Each row is a point on a landscape with many peaks, with its height.
A climber steps from a point to the highest of its 2 nearest points, and stops where none of them is higher. Distance is the straight distance between rows; heights are no part of it.
J394: [ 0.00 -1.64  0.70 -2.13  1.62 -2.48  1.13 -0.22  3.95  1.18  1.45 -3.12
 -0.23  1.48 -2.93  0.41  0.95 -0.10 -3.92 -2.83 -1.10 -1.97 -1.08  0.83
 -3.84 -4.18 -1.10 -2.03  1.71]  height 2.46
J648: [ 0.64 -0.16  0.08 -1.88 -1.00 -0.09 -0.21 -2.19  2.57  2.03 -3.73  1.03
  1.72  1.48 -0.39 -1.24  2.71  1.50  1.41 -1.70 -2.93  2.24  1.43 -0.87
  1.97  0.86 -0.72 -1.10 -2.59]  height 5.29
J105: [ 0.94  1.83 -2.95 -2.20 -0.61 -1.79 -0.59 -0.42 -1.52 -1.81 -0.46  0.65
  1.11  0.82 -1.84  4.52  1.16  1.32 -1.98  3.09  1.86 -4.64 -2.93  1.57
  0.11  0.20 -1.69 -0.64  0.72]  height 4.62
J111: [ 2.06 -0.49 -0.36  2.09 -0.82  0.65 -0.27 -0.23 -2.36  0.65  3.57  4.00
  1.95 -0.35  0.48 -0.22  2.03  1.05  2.20  0.19  0.34  1.64  3.09 -0.08
  2.20  4.39 -1.06  1.88 -2.77]  height 4.06
J873: [ 0.23  0.12 -0.50  0.31 -3.27 -0.67 -4.22 -0.04 -1.61 -3.21 -4.75 -0.04
 -0.42 -3.28 -0.60  2.58 -3.17 -0.95 -2.56  3.79  3.48 -1.08 -2.42 -0.89
  1.31 -1.60 -0.70 -2.48  0.82]  height 8.16
J164: [-0.05 -0.74  0.52  2.77  1.53 -2.80  0.25  1.96 -0.37 -1.61  3.56  2.01
 -3.22 -0.66  0.35 -2.57 -0.21 -1.45  1.70 -1.89 -2.66 -1.43  0.80  1.16
 -3.23  2.90 -0.59  2.16  0.86]  height 3.59
J687: [-1.87 -2.58 -0.03 -2.27 -1.74  1.31 -4.58  0.61 -0.14 -0.43  1.41  2.90
 -2.01 -3.20 -0.96 -3.77 -1.08 -3.66 -2.13  1.63  3.09  2.54  3.52 -0.29
 -2.27 -0.29  2.21 -0.15 -0.64]  height 0.82
J570: [ 0.72 -1.96 -1.83  0.53 -1.00 -0.43  1.59  0.01  1.49  1.12 -0.52  4.07
 -1.23  0.19  2.85 -4.60  1.55 -1.13  3.47 -2.94 -3.59  2.45  1.57  0.17
 -0.88  4.74  0.27 -1.67 -0.78]  height 2.55
J776: [ 1.64  0.68 -2.23  1.86 -0.84 -3.25  0.16  0.56  1.24  0.98  2.52  2.26
 -5.46  0.14  0.49 -3.57 -0.38 -0.26  2.10 -2.57 -2.19 -0.89  1.26  2.27
 -2.37  3.41  0.32  1.86  1.76]  height 3.36
J267: [ 0.73 -1.56  3.22  1.83 -0.59  2.38 -1.77 -1.54  3.14  0.19 -3.25 -2.60
 -1.39  2.17  3.69 -2.67 -3.41  0.23  0.52 -0.54 -3.22  0.54 -0.31  0.30
  1.63 -4.12  0.93 -1.89  0.74]  height 1.75
J63: [ 2.05  1.89 -4.25  0.69 -0.33  2.03  3.83 -0.84 -0.54  2.91  1.46 -0.25
 -0.89  4.00  1.17 -1.74  1.24  0.53  0.64 -2.00 -0.57  0.39  2.18  1.34
 -1.92  1.55  0.37  0.89  0.00]  height 6.16
J199: [ 1.86 -3.05 -0.25  0.21 -1.01 -0.85 -1.80 -0.85  2.25  0.68  3.03 -0.74
 -0.73 -1.93 -3.94 -1.78  1.48  0.78 -0.22  1.38  3.38  0.76  2.19 -0.24
  1.72 -4.29 -1.97 -2.34  0.48]  height 4.28
J381: [-1.08  1.22  2.09  0.92  0.13  3.23  3.03  0.77 -1.25  1.05 -2.68 -2.57
  3.68  2.33  0.64  3.77 -0.30  2.16 -1.64 -0.24 -2.00 -0.54 -1.55 -1.20
  2.61 -1.13  0.35  0.89 -1.45]  height 3.58
J103: [ 0.83 -1.67 -0.14  0.64 -2.80  0.41 -2.29  1.41 -0.09 -1.67 -2.22 -0.98
  0.29 -1.93 -1.69  1.61 -2.56  0.73 -0.69  2.89  2.10  0.03 -1.42 -0.83
  0.53 -2.45  0.07 -0.65  3.20]  height 7.05
J781: [ 0.04 -0.60  1.48  2.36 -0.45 -0.94 -1.57  2.08 -0.20 -2.92  0.31  3.90
  0.77 -3.44 -0.89  1.56  0.69 -1.41  2.31  2.13  1.32  0.67  0.49  1.12
  1.36  0.92 -1.78  1.62 -0.49]  height 5.42
J178: [-0.69 -2.19  0.72 -1.58 -1.12  1.54 -0.73  0.00  4.58 -0.35 -1.92  0.26
 -1.20 -0.40 -0.54 -3.22 -0.25 -2.75  1.82 -0.33 -4.13  0.49  3.51  0.38
 -0.29 -1.83  0.20 -1.66  1.71]  height 6.73
J980: [-2.05 -0.65  4.72  1.46  3.70 -1.54 -1.97 -0.29  0.40 -1.25  4.27 -1.74
 -3.66  0.35  2.96 -2.30 -1.49 -2.42 -0.84 -1.76 -2.74 -2.27  0.45  1.00
 -2.26 -1.22 -0.49 -0.55  1.01]  height 0.26
J508: [-0.27 -2.70 -0.26 -1.55  0.85 -1.10 -1.61 -0.34  3.03  0.38  4.39  3.08
 -2.20 -3.80 -3.28 -3.37  2.80 -2.81  0.74  1.61  1.82  0.61  4.11  0.97
 -1.44 -0.85 -1.46 -0.54 -0.39]  height 5.50
J596: [ 1.85  1.57 -1.09  2.39  0.87 -0.37  1.02  0.89 -0.42  1.56  3.62 -1.50
 -3.86  2.77  2.76 -2.79 -1.55 -1.03  1.84 -0.64 -1.65 -1.04  2.11  0.56
 -1.44 -0.18  0.40  2.50  3.15]  height 0.98
J623: [ 1.44  0.54 -2.06  2.98 -2.77  4.62  1.44  1.15 -3.66  1.85 -1.04 -1.82
  2.80  2.09 -0.17  2.37 -1.02  2.03  1.95  1.00 -1.82 -0.64  0.23 -0.77
  1.24 -0.33  1.27  3.25  4.28]  height 4.07
J209: [ 1.26 -0.91  0.88  2.57 -0.03  0.41  2.56  0.06  1.36  0.71  0.69 -3.73
  1.50  1.99 -1.74  2.11 -1.00  0.74 -1.36 -1.15 -2.66 -2.45 -0.64  0.91
 -1.63 -3.47 -0.51 -0.16  3.74]  height 3.21
J445: [ 1.83  1.55 -3.41 -0.37 -0.06 -2.40  2.79  0.45  1.34  2.31  1.13  0.69
 -3.95  1.40 -2.03 -1.38  0.93 -0.04  1.33 -3.25 -1.62 -1.40 -0.02  1.62
 -4.54  2.05  0.44  0.89  1.06]  height 4.48
J601: [-1.52 -0.79  1.06 -1.78 -0.51 -2.25 -0.25  0.21  0.39 -2.81 -4.94  2.02
  2.11 -1.31 -1.98  2.74  1.18 -0.60  0.45  2.11 -0.04  0.19 -3.31  1.59
  0.96 -0.39 -0.87 -1.93 -0.58]  height 3.96
J802: [-0.92  1.86  0.02 -1.99  0.96 -2.37  0.78  0.59 -1.12 -1.29 -1.11 -0.48
  3.41 -1.24 -0.36  4.30  1.39  2.12 -1.33  1.75  1.60 -0.62 -2.25 -0.72
  5.41 -1.14 -1.05 -0.16 -3.70]  height 3.28
J505: [-0.59  1.41  1.70  0.09 -0.38 -1.94 -0.11 -1.29 -1.30  0.52 -1.05 -1.49
  1.22  0.45  1.21  2.75  0.34  2.30 -0.58  0.14  0.68 -1.61 -2.53 -0.57
  3.50 -0.82 -1.74  1.53 -1.75]  height 2.94
J666: [ 0.28 -0.93  1.28 -0.46  0.29  0.59  0.41 -0.87  3.29  0.24 -0.96  1.13
  1.33 -0.07 -1.12 -1.66  3.33 -0.43  1.01 -0.21 -0.61  0.80  2.03  1.19
  0.69 -0.64 -1.85 -1.51 -1.95]  height 5.67
J169: [ 2.46  2.94 -4.54 -0.46 -1.12  0.17  0.62 -0.03 -3.01  1.91  1.05  1.09
  1.32 -0.10 -0.73  1.98  0.66  2.06  2.45  1.39  2.33 -1.06 -1.57 -1.26
  2.60  2.14 -0.14  3.45  1.34]  height 7.11
J203: [ 0.10  0.44 -0.97 -2.57  0.04 -1.43  1.49  0.31 -0.08 -2.16 -3.11  0.32
  1.90  0.13 -1.84  3.73  1.40 -0.31 -3.10  2.52  2.14 -2.06 -5.14  1.97
  0.17 -0.21 -1.28 -2.75 -0.67]  height 4.25
J817: [ 0.27  1.50 -0.51 -4.23 -0.25 -4.38 -1.04 -0.69  1.96 -1.98 -2.74 -0.88
  3.02 -0.27 -2.28  3.40  1.87  2.49 -1.00  1.69  0.80 -1.93 -2.31 -0.92
  5.17 -1.05 -1.09 -2.39 -1.42]  height 3.60
J509: [-2.15 -1.30  0.50 -2.40 -0.91  4.58  1.00  1.38  0.24 -2.05 -3.28 -1.41
  0.78 -0.10 -1.03  0.04 -0.73 -2.73 -3.20  0.79  2.21  2.54  0.45 -0.04
 -2.05 -0.86  4.34 -2.02 -2.71]  height 1.11
J479: [-1.02  0.00 -1.66 -1.78  0.93  6.11  3.44  1.88 -1.97  2.08 -0.39 -4.24
  0.89  3.18  1.98  1.54 -1.69 -2.31 -3.63 -1.16 -1.06  0.33  0.21 -0.74
 -3.20 -0.61  4.24 -0.96  1.22]  height 1.32
J806: [ 0.43 -1.25  3.77  2.53  0.02  1.96 -2.11 -0.57  0.11 -1.26 -1.69 -3.66
 -2.49  0.36  3.62 -1.95 -2.75  1.98  0.80  0.21 -1.05  0.51 -1.29 -0.49
  3.30 -1.36  0.84 -0.71 -0.73]  height 1.96
J415: [-1.95 -1.82  2.98  0.11 -0.46 -0.44 -2.76  0.84  2.04 -3.44 -1.58  3.05
 -0.24 -3.62 -1.70  0.57 -1.63 -2.06  1.73  2.86  3.04  1.47  0.82  1.06
 -0.54 -1.08 -0.60 -0.87  0.23]  height 6.03
J754: [ 0.56  3.12 -1.60 -3.16 -0.03 -3.51  1.42 -1.88  0.97  1.03 -2.48 -2.30
  4.25  1.30 -1.72  2.55  1.44  3.31 -1.44  0.22 -0.07 -2.87 -3.19 -0.26
  3.01 -1.62 -1.46 -1.03 -1.06]  height 3.92
J575: [-1.13  0.98  4.50  1.44  2.71  0.67 -0.75 -1.64  2.18  0.72 -0.39  2.05
  0.30  0.40  2.22  0.22  2.72  0.55  0.96 -2.15 -2.16  0.76  1.08 -0.62
  3.11  1.19 -2.44 -0.99 -5.09]  height 2.68
J373: [ 3.78  1.68 -6.11 -0.11 -2.20  0.26  0.65  0.61 -3.83  0.81  2.76  3.34
  1.96 -0.83 -3.24  2.69 -0.99  2.40  2.24  4.03  1.96 -3.11 -0.27  0.44
  0.09  1.36 -0.92  2.74  2.61]  height 5.83
J270: [ 0.58 -1.25  0.26  0.38  0.30 -0.38 -0.65 -0.18  1.58  0.00  0.48  5.46
 -0.17 -1.82  0.42 -2.64  2.64 -1.40  3.20 -1.81 -2.56  3.88  3.08  0.81
 -0.24  3.21 -1.60 -1.35 -3.40]  height 2.10
J813: [ 2.80  0.32 -3.15  3.54 -0.03 -0.36  0.36  0.12 -0.59  2.53  4.94  2.31
 -2.72  2.97  0.32 -4.25  0.71  0.79  1.73  0.03 -0.86  0.03  4.19  1.17
 -0.04  1.74 -0.45  0.47 -0.49]  height 5.87
J963: [-2.16 -0.64  0.51  1.34 -1.88 -1.36 -3.09  1.06 -1.57 -0.91  1.41 -0.80
 -0.84 -3.14 -0.07 -1.40 -4.03 -2.93 -0.53  1.33  2.26 -0.09  0.07 -0.84
 -2.51  0.49  0.57  1.38  1.50]  height 6.14
J380: [ 1.05  0.19 -1.29 -1.27 -1.22 -1.32  1.40 -0.51 -0.48  0.13 -2.30  1.38
 -0.31  0.43  2.35 -1.86  1.31 -0.37  1.79 -2.14 -2.01  1.08 -0.65 -0.18
 -2.73  4.63  0.75  0.04 -1.08]  height 3.17
J354: [-0.59 -1.14 -1.00 -1.95  2.21  0.81  1.83 -0.45  4.21  1.44  3.57  4.00
 -0.51 -1.47 -2.69 -3.51  3.14 -3.49 -0.56 -1.61 -2.23  0.84  4.00  1.06
 -2.58 -0.26  0.08 -2.55 -0.98]  height 6.80
J593: [ 0.07 -1.43 -0.47 -0.16  1.71  0.07  1.02 -1.36  4.54  1.71  2.35  2.41
 -0.46 -2.22 -2.52 -3.25  5.38 -1.31  0.96 -0.25  0.87  1.15  4.20  1.12
 -0.51 -0.67 -1.38 -2.75 -1.71]  height 6.15
J127: [ 4.11  1.49 -4.32 -0.32 -1.28 -0.92  1.15  0.69 -0.79 -1.59  1.08  1.67
  2.09  0.29 -3.04  2.64 -0.66  1.95  0.19  2.75  2.63 -3.69 -1.93  1.72
 -1.40 -0.03 -0.85  0.72  1.84]  height 5.11
J91: [-2.24  1.73  0.65 -3.36  1.32  0.16  0.74  0.21 -2.70  0.56 -4.75  0.04
  1.17  0.68  1.86  2.37  0.70  2.00  2.61 -0.43 -2.60  1.83 -3.14 -1.39
  1.38  4.05  1.88  1.08 -0.84]  height 3.97
J100: [-1.27  1.07 -1.51  1.43 -0.19  0.46 -1.13  0.69 -4.23 -1.38  1.43  0.09
 -0.86 -1.65 -0.16  0.95 -2.29 -2.53 -1.96  0.66  3.91  0.30 -0.75 -0.96
 -3.10  1.51  0.98  1.81  0.18]  height 7.76
J122: [ 2.25 -1.47  0.73  1.62  0.26  0.19  0.26 -1.36  2.86  0.87  0.55 -3.09
  2.35  0.70 -1.25  0.73  0.73  2.95 -2.39  0.71  1.93 -0.96 -0.86 -0.29
  1.00 -3.76 -2.18 -2.43  0.18]  height 3.71
J180: [ 1.19 -1.02  1.27  2.67  1.03  0.54  1.82  0.25  0.98 -0.77  1.06 -1.79
  3.04  0.24 -2.59  3.77 -0.16  1.44 -2.08  0.75  0.84 -2.25 -0.80  0.90
 -0.14 -3.81 -1.40 -0.41  1.52]  height 3.44
J976: [ 0.98 -1.80 -1.54 -3.70 -0.15 -3.34 -2.42 -1.63  3.29 -0.02  2.32  0.95
 -1.32 -2.80 -3.55 -3.62  1.67 -0.74 -0.56  1.87  3.97  0.82  1.47  0.09
 -0.54 -1.38 -1.76 -1.65  0.20]  height 4.82
J45: [-2.89 -2.29  0.50 -2.24 -1.06  2.55 -2.23  1.54 -0.47 -0.91 -1.93  1.66
  0.18 -3.60 -1.07  0.03 -1.96 -4.48 -3.27  0.30  2.07  2.74  1.93 -0.18
 -2.92 -0.64  4.21 -0.85 -1.19]  height 0.99
J376: [-0.09  0.14  0.78  0.24  0.65  0.80  2.51 -1.58  2.33  2.50  1.01 -3.79
 -0.04  4.26  0.55  1.17 -1.21 -0.08 -3.07 -3.15 -4.00 -2.85 -0.79  0.71
 -4.20 -3.64  1.59 -1.74  3.31]  height 2.96
J279: [-0.95  0.33 -0.93 -1.35  2.32  1.53  1.26  1.86 -1.74 -0.41  2.28  1.06
 -0.56  0.02  3.18 -3.05  0.70 -4.25 -1.67 -1.91  1.29  1.79  1.82 -0.18
 -2.98  2.72  2.66 -0.01 -3.58]  height 5.26
J686: [ 1.71 -0.59 -3.34  1.50 -1.31 -0.34  0.55 -0.10 -1.62  0.65  2.35  2.05
 -1.04  0.79  0.10 -2.55  0.45  0.12  2.47  0.42  0.19  1.27  2.41 -0.33
  0.74  3.23  0.07  2.11  0.07]  height 4.78
J539: [ 1.45  0.70  1.11  2.83 -0.30  1.32 -0.71 -0.94  0.45  0.67  1.16 -4.39
 -1.84  3.31  3.86 -3.15 -2.39  1.44  0.34 -1.01  0.60  0.22 -0.06 -1.16
  1.02 -1.64 -0.41  0.50  0.60]  height 1.64
J520: [ 3.42  3.73 -4.20  2.81 -0.22  0.91  2.69 -0.27 -0.82  4.66  4.45  2.36
 -2.86  4.21  0.54 -1.53  1.84  2.44  2.26 -2.03  0.48 -0.58  3.16  2.11
 -0.67  1.42 -0.53  1.15 -0.47]  height 7.52
J718: [-2.45 -0.16  3.81  2.01  0.96 -0.17 -2.43  0.03 -3.04 -3.91 -0.74 -2.59
 -2.60 -2.00  0.21  0.74 -3.75 -0.05 -3.33  2.02  3.50 -0.05 -3.87 -1.52
 -0.95 -2.56  0.89 -1.02  0.40]  height 2.93
J222: [-0.17 -1.64 -0.23 -0.35  0.15  4.29  1.79 -0.16 -0.39  0.48 -1.36 -6.12
  0.49  3.92  2.72  1.23 -1.99  0.47 -3.05 -0.99 -1.08  0.85 -0.88 -1.00
 -2.59 -2.16  3.49 -1.35  2.56]  height 1.45
J325: [-0.56 -0.49  0.89  0.33 -1.78  0.07 -3.23  0.48 -0.07 -2.90 -3.03  2.32
 -1.10 -5.77 -2.26  1.31 -3.14 -2.09 -1.38  4.37  5.03  1.97 -0.29 -0.13
  0.25 -1.38  0.28 -1.17 -0.07]  height 6.75
J457: [ 0.82  0.95 -1.03 -3.36 -2.03 -1.00  1.59 -0.92  1.43  1.55 -3.75 -2.46
  3.19  2.52 -0.80  0.72  1.01  2.37 -0.26  0.10 -1.53  0.01 -2.25 -1.71
  0.88 -0.40 -0.27 -0.10 -0.11]  height 4.26
J168: [-0.47 -0.77  4.51  1.38 -0.65 -1.00 -3.69 -0.59 -0.50 -3.58 -2.63 -2.22
 -2.26 -1.98  0.75  0.16 -4.12  1.49 -0.81  1.93  2.05  0.77 -3.97 -1.42
  2.45 -3.16  0.07 -0.63  0.68]  height 2.60
J560: [-0.94 -2.23  1.43 -0.44 -0.90 -1.77 -2.22  0.44  3.10 -0.56  0.86  0.73
 -2.16 -1.24  0.59 -2.60 -0.79 -2.70  1.82 -0.43 -4.59 -0.35  2.66  0.33
 -2.53 -1.03  1.28 -0.26  4.10]  height 6.04
J588: [-0.95 -0.32  0.43 -3.68 -0.19 -1.26  1.40 -0.49  0.12 -0.99 -5.94  1.50
  1.45 -1.10  1.06  0.78  1.62  0.34  2.22 -1.35 -3.27  2.69 -1.81 -0.28
 -0.78  4.54  0.96 -0.68 -1.82]  height 3.65
J366: [ 3.04  3.35 -4.91 -1.65  0.43  0.55  2.99  0.16 -0.65  3.84  2.28 -0.45
 -2.04  3.22 -2.49 -0.93  0.73  1.73  0.01 -1.71  0.84 -0.42  0.91  2.23
 -4.78  1.19  2.73  1.07  1.14]  height 5.37
J335: [ 0.10 -0.75  0.08  1.98  0.84 -3.02 -1.00  1.67 -0.50 -2.55  1.79  2.59
 -1.03 -2.37 -0.93 -0.77 -0.61 -2.51  0.94  0.03  1.05 -0.99 -0.82  1.50
 -2.55  1.63 -1.77  2.56  1.15]  height 4.50
J58: [-3.23 -0.14  0.48 -1.21  1.55  3.11  0.25  1.75 -2.81 -0.08  1.86  0.43
 -2.58  0.50  4.03 -0.58 -1.21 -3.72 -4.31 -0.74  2.62  0.87  0.19 -0.89
 -3.51  1.14  2.36  1.01 -2.11]  height 4.42
J72: [-2.36 -0.91 -0.90 -3.70  1.09  4.83  2.27  1.68 -2.09  0.22 -1.47 -1.90
  0.72  0.97  1.40  0.70 -0.34 -2.91 -4.11 -1.52  0.55  1.82 -0.35 -0.25
 -4.18 -0.51  4.61 -1.27 -2.15]  height 1.21
J938: [-0.02  0.65  0.83  2.02  3.58 -0.57  0.02  0.57  0.44  1.08  5.92 -1.75
 -4.04  2.02  3.82 -3.22 -1.86 -0.84 -1.98 -2.51 -1.15 -2.17  1.37 -0.30
 -0.70 -1.43 -0.62  0.87  1.66]  height 0.56
J223: [-0.85 -0.56  0.21 -2.87  2.86 -0.03  0.92 -1.49  2.57  2.62  0.80 -5.10
 -1.30  3.41  1.51  0.95 -0.03 -0.42 -4.69 -3.51 -1.09 -1.97 -1.75  0.35
 -4.14 -3.89  1.71 -2.12  1.26]  height 2.73
J620: [ 0.06 -1.26  1.61 -0.22  0.12  1.97 -0.25 -1.13  2.03  1.26 -3.59 -5.08
 -0.46  2.43  1.81  0.67 -4.01  0.40 -1.42 -1.22 -2.76 -0.11 -1.23 -0.50
 -1.10 -3.23  2.62 -2.83  1.55]  height 1.58
J233: [-1.20 -1.13 -0.13 -2.29  1.66  1.58  1.27  1.77  1.61 -0.06  2.24  1.93
 -0.27 -0.57  0.92 -3.67  2.30 -4.29 -1.29 -1.22 -1.29  0.79  3.44  1.09
 -2.56  0.60  1.86 -1.40 -2.02]  height 6.11
J424: [-0.22  1.15 -1.25  2.06 -0.03  3.65  0.01  1.45 -5.92  0.26  0.38  2.40
  2.34 -1.11  0.99  2.39  0.36  0.67  2.37  1.80  1.10  0.69  0.60 -1.38
  3.17  3.55  0.06  4.40  1.08]  height 5.12
J893: [-0.10  3.17 -2.36 -0.51  1.51  2.35  0.88  0.72 -4.29  0.87 -0.26  1.43
  0.19  0.16  0.44  2.41  1.08  1.05  2.93  0.79  3.37  0.64 -1.20 -1.27
  0.17  2.87 -0.06  3.67  0.05]  height 5.91
J284: [ 0.16  1.62 -0.10  1.83 -0.98  3.03  3.10  1.05 -2.20  1.99 -1.49 -1.19
  3.70  2.85 -0.54  3.22  0.68  2.48  1.19 -0.10 -3.18 -1.15  0.08 -0.65
  2.28  0.97 -0.38  2.13  1.09]  height 3.80
J156: [ 0.63 -2.57  1.91 -0.88 -1.07  0.67 -1.04 -0.58  4.36 -0.59 -0.24 -1.88
  0.73 -1.65 -2.16  0.85  0.85  1.69 -0.84  1.40  3.21  0.67  0.66  1.11
  3.27 -4.41 -1.62 -2.04  0.38]  height 3.99
J119: [-0.50  1.12 -0.10 -2.75  0.09  0.23  0.27 -2.33  1.55  2.60 -3.03 -0.37
  2.98  1.79 -0.79 -0.21  3.52  3.14 -0.65 -1.37 -0.50  2.39  0.95 -2.43
  5.10  0.97  0.68 -1.43 -5.04]  height 4.94
J321: [-1.64 -2.55  1.68  0.83 -1.68 -2.57 -4.11  1.78  0.20 -2.34  1.04  0.86
 -2.01 -3.14  0.31 -2.04 -2.89 -2.86  1.26  0.07 -1.94 -0.89 -0.13 -0.22
 -3.43 -0.13  0.44  1.44  3.94]  height 5.10
J333: [ 0.89 -0.34 -3.07  3.49 -2.45  3.21  0.50  1.34 -4.84  0.06  0.69  0.70
  2.59 -0.08 -0.51  3.55 -0.63  1.84  1.74  2.34  1.38 -1.99  0.15 -0.93
  3.00 -0.53  0.76  4.00  2.95]  height 4.47
J202: [-1.01  2.38  2.03 -0.93  2.64 -5.47 -0.08 -1.45  1.77 -0.62  0.92  2.35
  2.10 -1.24 -1.84  4.41  2.18  1.39  0.74 -0.78 -0.47 -1.29 -0.32  0.77
  4.69  0.42 -2.29 -0.76 -2.19]  height 2.20
J651: [-0.87 -1.92  3.01  1.30  0.12 -1.18 -3.19 -0.66 -0.35 -2.34 -0.62 -3.98
 -2.55 -0.79  1.25 -2.75 -2.58  0.75  0.83 -0.12  0.79  0.26 -1.92 -1.01
 -0.28 -1.26 -0.34  0.89  1.04]  height 2.25
J956: [-0.99  2.24 -2.61  1.27  0.77  1.76  0.18  0.35 -5.42 -0.59  0.62  1.66
 -0.63 -1.04  0.24  0.76 -0.04 -0.50 -0.01  1.73  6.45  1.07 -2.02 -1.06
 -0.59  3.28 -0.77  2.09 -1.58]  height 6.02
J533: [-1.18  2.63  2.17  3.05  2.36  1.38 -0.11 -0.78 -1.52  1.18  2.21  1.76
  1.20  1.00  2.90  0.89  2.05  0.48  0.92 -1.72 -1.85  1.74  1.83 -1.59
  4.00  3.27 -2.11  2.03 -3.46]  height 3.02
J500: [ 0.78 -2.52 -0.82 -0.03 -2.09  0.46 -2.22  0.78  0.73 -1.44 -0.54 -1.49
  1.51 -1.31 -1.89 -0.69 -1.04 -1.23 -0.06  2.09 -1.02  1.33  1.45 -0.31
 -2.24 -0.57  1.58 -0.22  3.36]  height 7.96
J397: [ 0.76  0.62  2.40  0.87  0.31 -3.45  0.99 -1.14  0.08  0.52 -0.53 -2.33
  0.09  2.07  0.27 -0.41  0.87  3.03  1.17 -1.17 -0.92 -2.01 -2.42  0.43
  1.11 -1.44 -3.50  0.69  0.74]  height 2.59
J257: [-2.23  0.29  4.01  0.16  0.37 -3.31 -0.17  0.74 -3.15 -3.79 -2.96  1.76
  0.96 -1.99  0.70  1.94 -0.91 -0.34  0.43  2.24 -0.24 -1.60 -3.94  0.85
  0.95  0.69 -1.94 -0.67 -0.30]  height 3.64
J491: [-0.03 -2.88  0.76 -0.58 -2.25  0.50 -0.68 -0.04  4.38 -0.47 -0.96 -0.11
  0.85 -1.93 -3.85 -1.36 -1.11 -0.62  1.14  0.54 -1.09  0.44  2.42  0.86
 -0.10 -3.29  0.04 -1.64  3.33]  height 7.27
J27: [-1.83  1.49  3.24  0.39  2.03 -2.19 -0.14 -1.32  1.28  0.60  1.64  1.64
  1.20 -1.35  0.85  2.72  2.47  1.88  0.22 -1.84 -0.66  0.00 -1.20  0.68
  4.16 -0.35 -3.41 -0.56 -5.44]  height 2.44
J537: [ 0.09  1.59 -0.23  3.05  0.03  0.33 -0.11 -0.32 -2.54  1.22  4.30  2.66
  0.57  0.23  3.05  0.18  0.72  2.47  1.91  0.11  0.35  1.05  2.38 -1.32
  5.66  1.65 -1.52  3.13 -2.22]  height 3.50
J390: [-2.74 -0.41  4.87  2.36  0.78 -0.62 -1.03  1.67 -3.68 -4.17 -1.59  0.27
 -0.78 -2.51  0.49  1.79 -3.30 -1.20 -0.30  1.65  0.54  0.27 -3.60  1.39
 -2.02 -1.41 -0.36  0.14  1.07]  height 3.30
J650: [ 0.75  0.22 -0.14  1.52  0.27  0.94  0.65  0.22 -1.30  0.31  1.80 -2.38
 -1.51  1.85  1.96 -0.35 -1.38 -0.11  0.71 -0.96  0.47 -0.49  0.27 -0.84
 -0.90  0.77  0.05  1.52  1.26]  height 1.33
J173: [-2.05  3.13 -0.53 -4.17  1.65 -1.02  1.50 -1.40 -1.14  1.24 -2.97 -1.19
  2.65  0.24 -0.42  3.13  1.29  2.11  0.13 -0.42 -0.56  0.88 -1.63 -2.19
  3.44  3.39  1.21  0.32 -2.32]  height 4.27
J755: [-0.29  1.66  0.00 -3.57 -1.11 -1.76 -0.05 -3.66  0.24  1.42 -4.42 -2.73
  3.39  0.91 -0.74  0.23  1.56  3.26  0.76 -1.09 -0.65  1.39 -1.43 -2.63
  4.30  1.12  1.57 -0.25 -2.40]  height 4.61
J724: [ 0.62  0.86 -1.48  2.42 -0.45 -1.72  0.83 -0.04  2.25  1.25  0.33  2.39
 -4.01  1.42  3.25 -3.59  0.17 -0.02  3.57 -3.00 -4.57 -0.01  1.04  0.41
  0.70  3.89 -1.21  0.41  0.85]  height 2.33

For each start below, name the point where the climber stops.
J980 -> J873
J394 -> J354
J938 -> J169
J202 -> J354
J223 -> J354
J27 -> J520
J91 -> J354
J381 -> J169
J72 -> J169
J718 -> J169

For each start below, name every point that the climber comes to, in order.
J505 -> J802 > J817 > J754 > J457 > J755 > J119 > J648 > J666 > J593 > J354
J45 -> J509 > J72 > J479 > J222 > J620 > J267 > J806 > J651 > J168 > J718 > J390 > J257 > J601 > J203 > J105 > J127 > J373 > J169
J380 -> J588 > J91 > J173 > J755 > J119 > J648 > J666 > J593 > J354
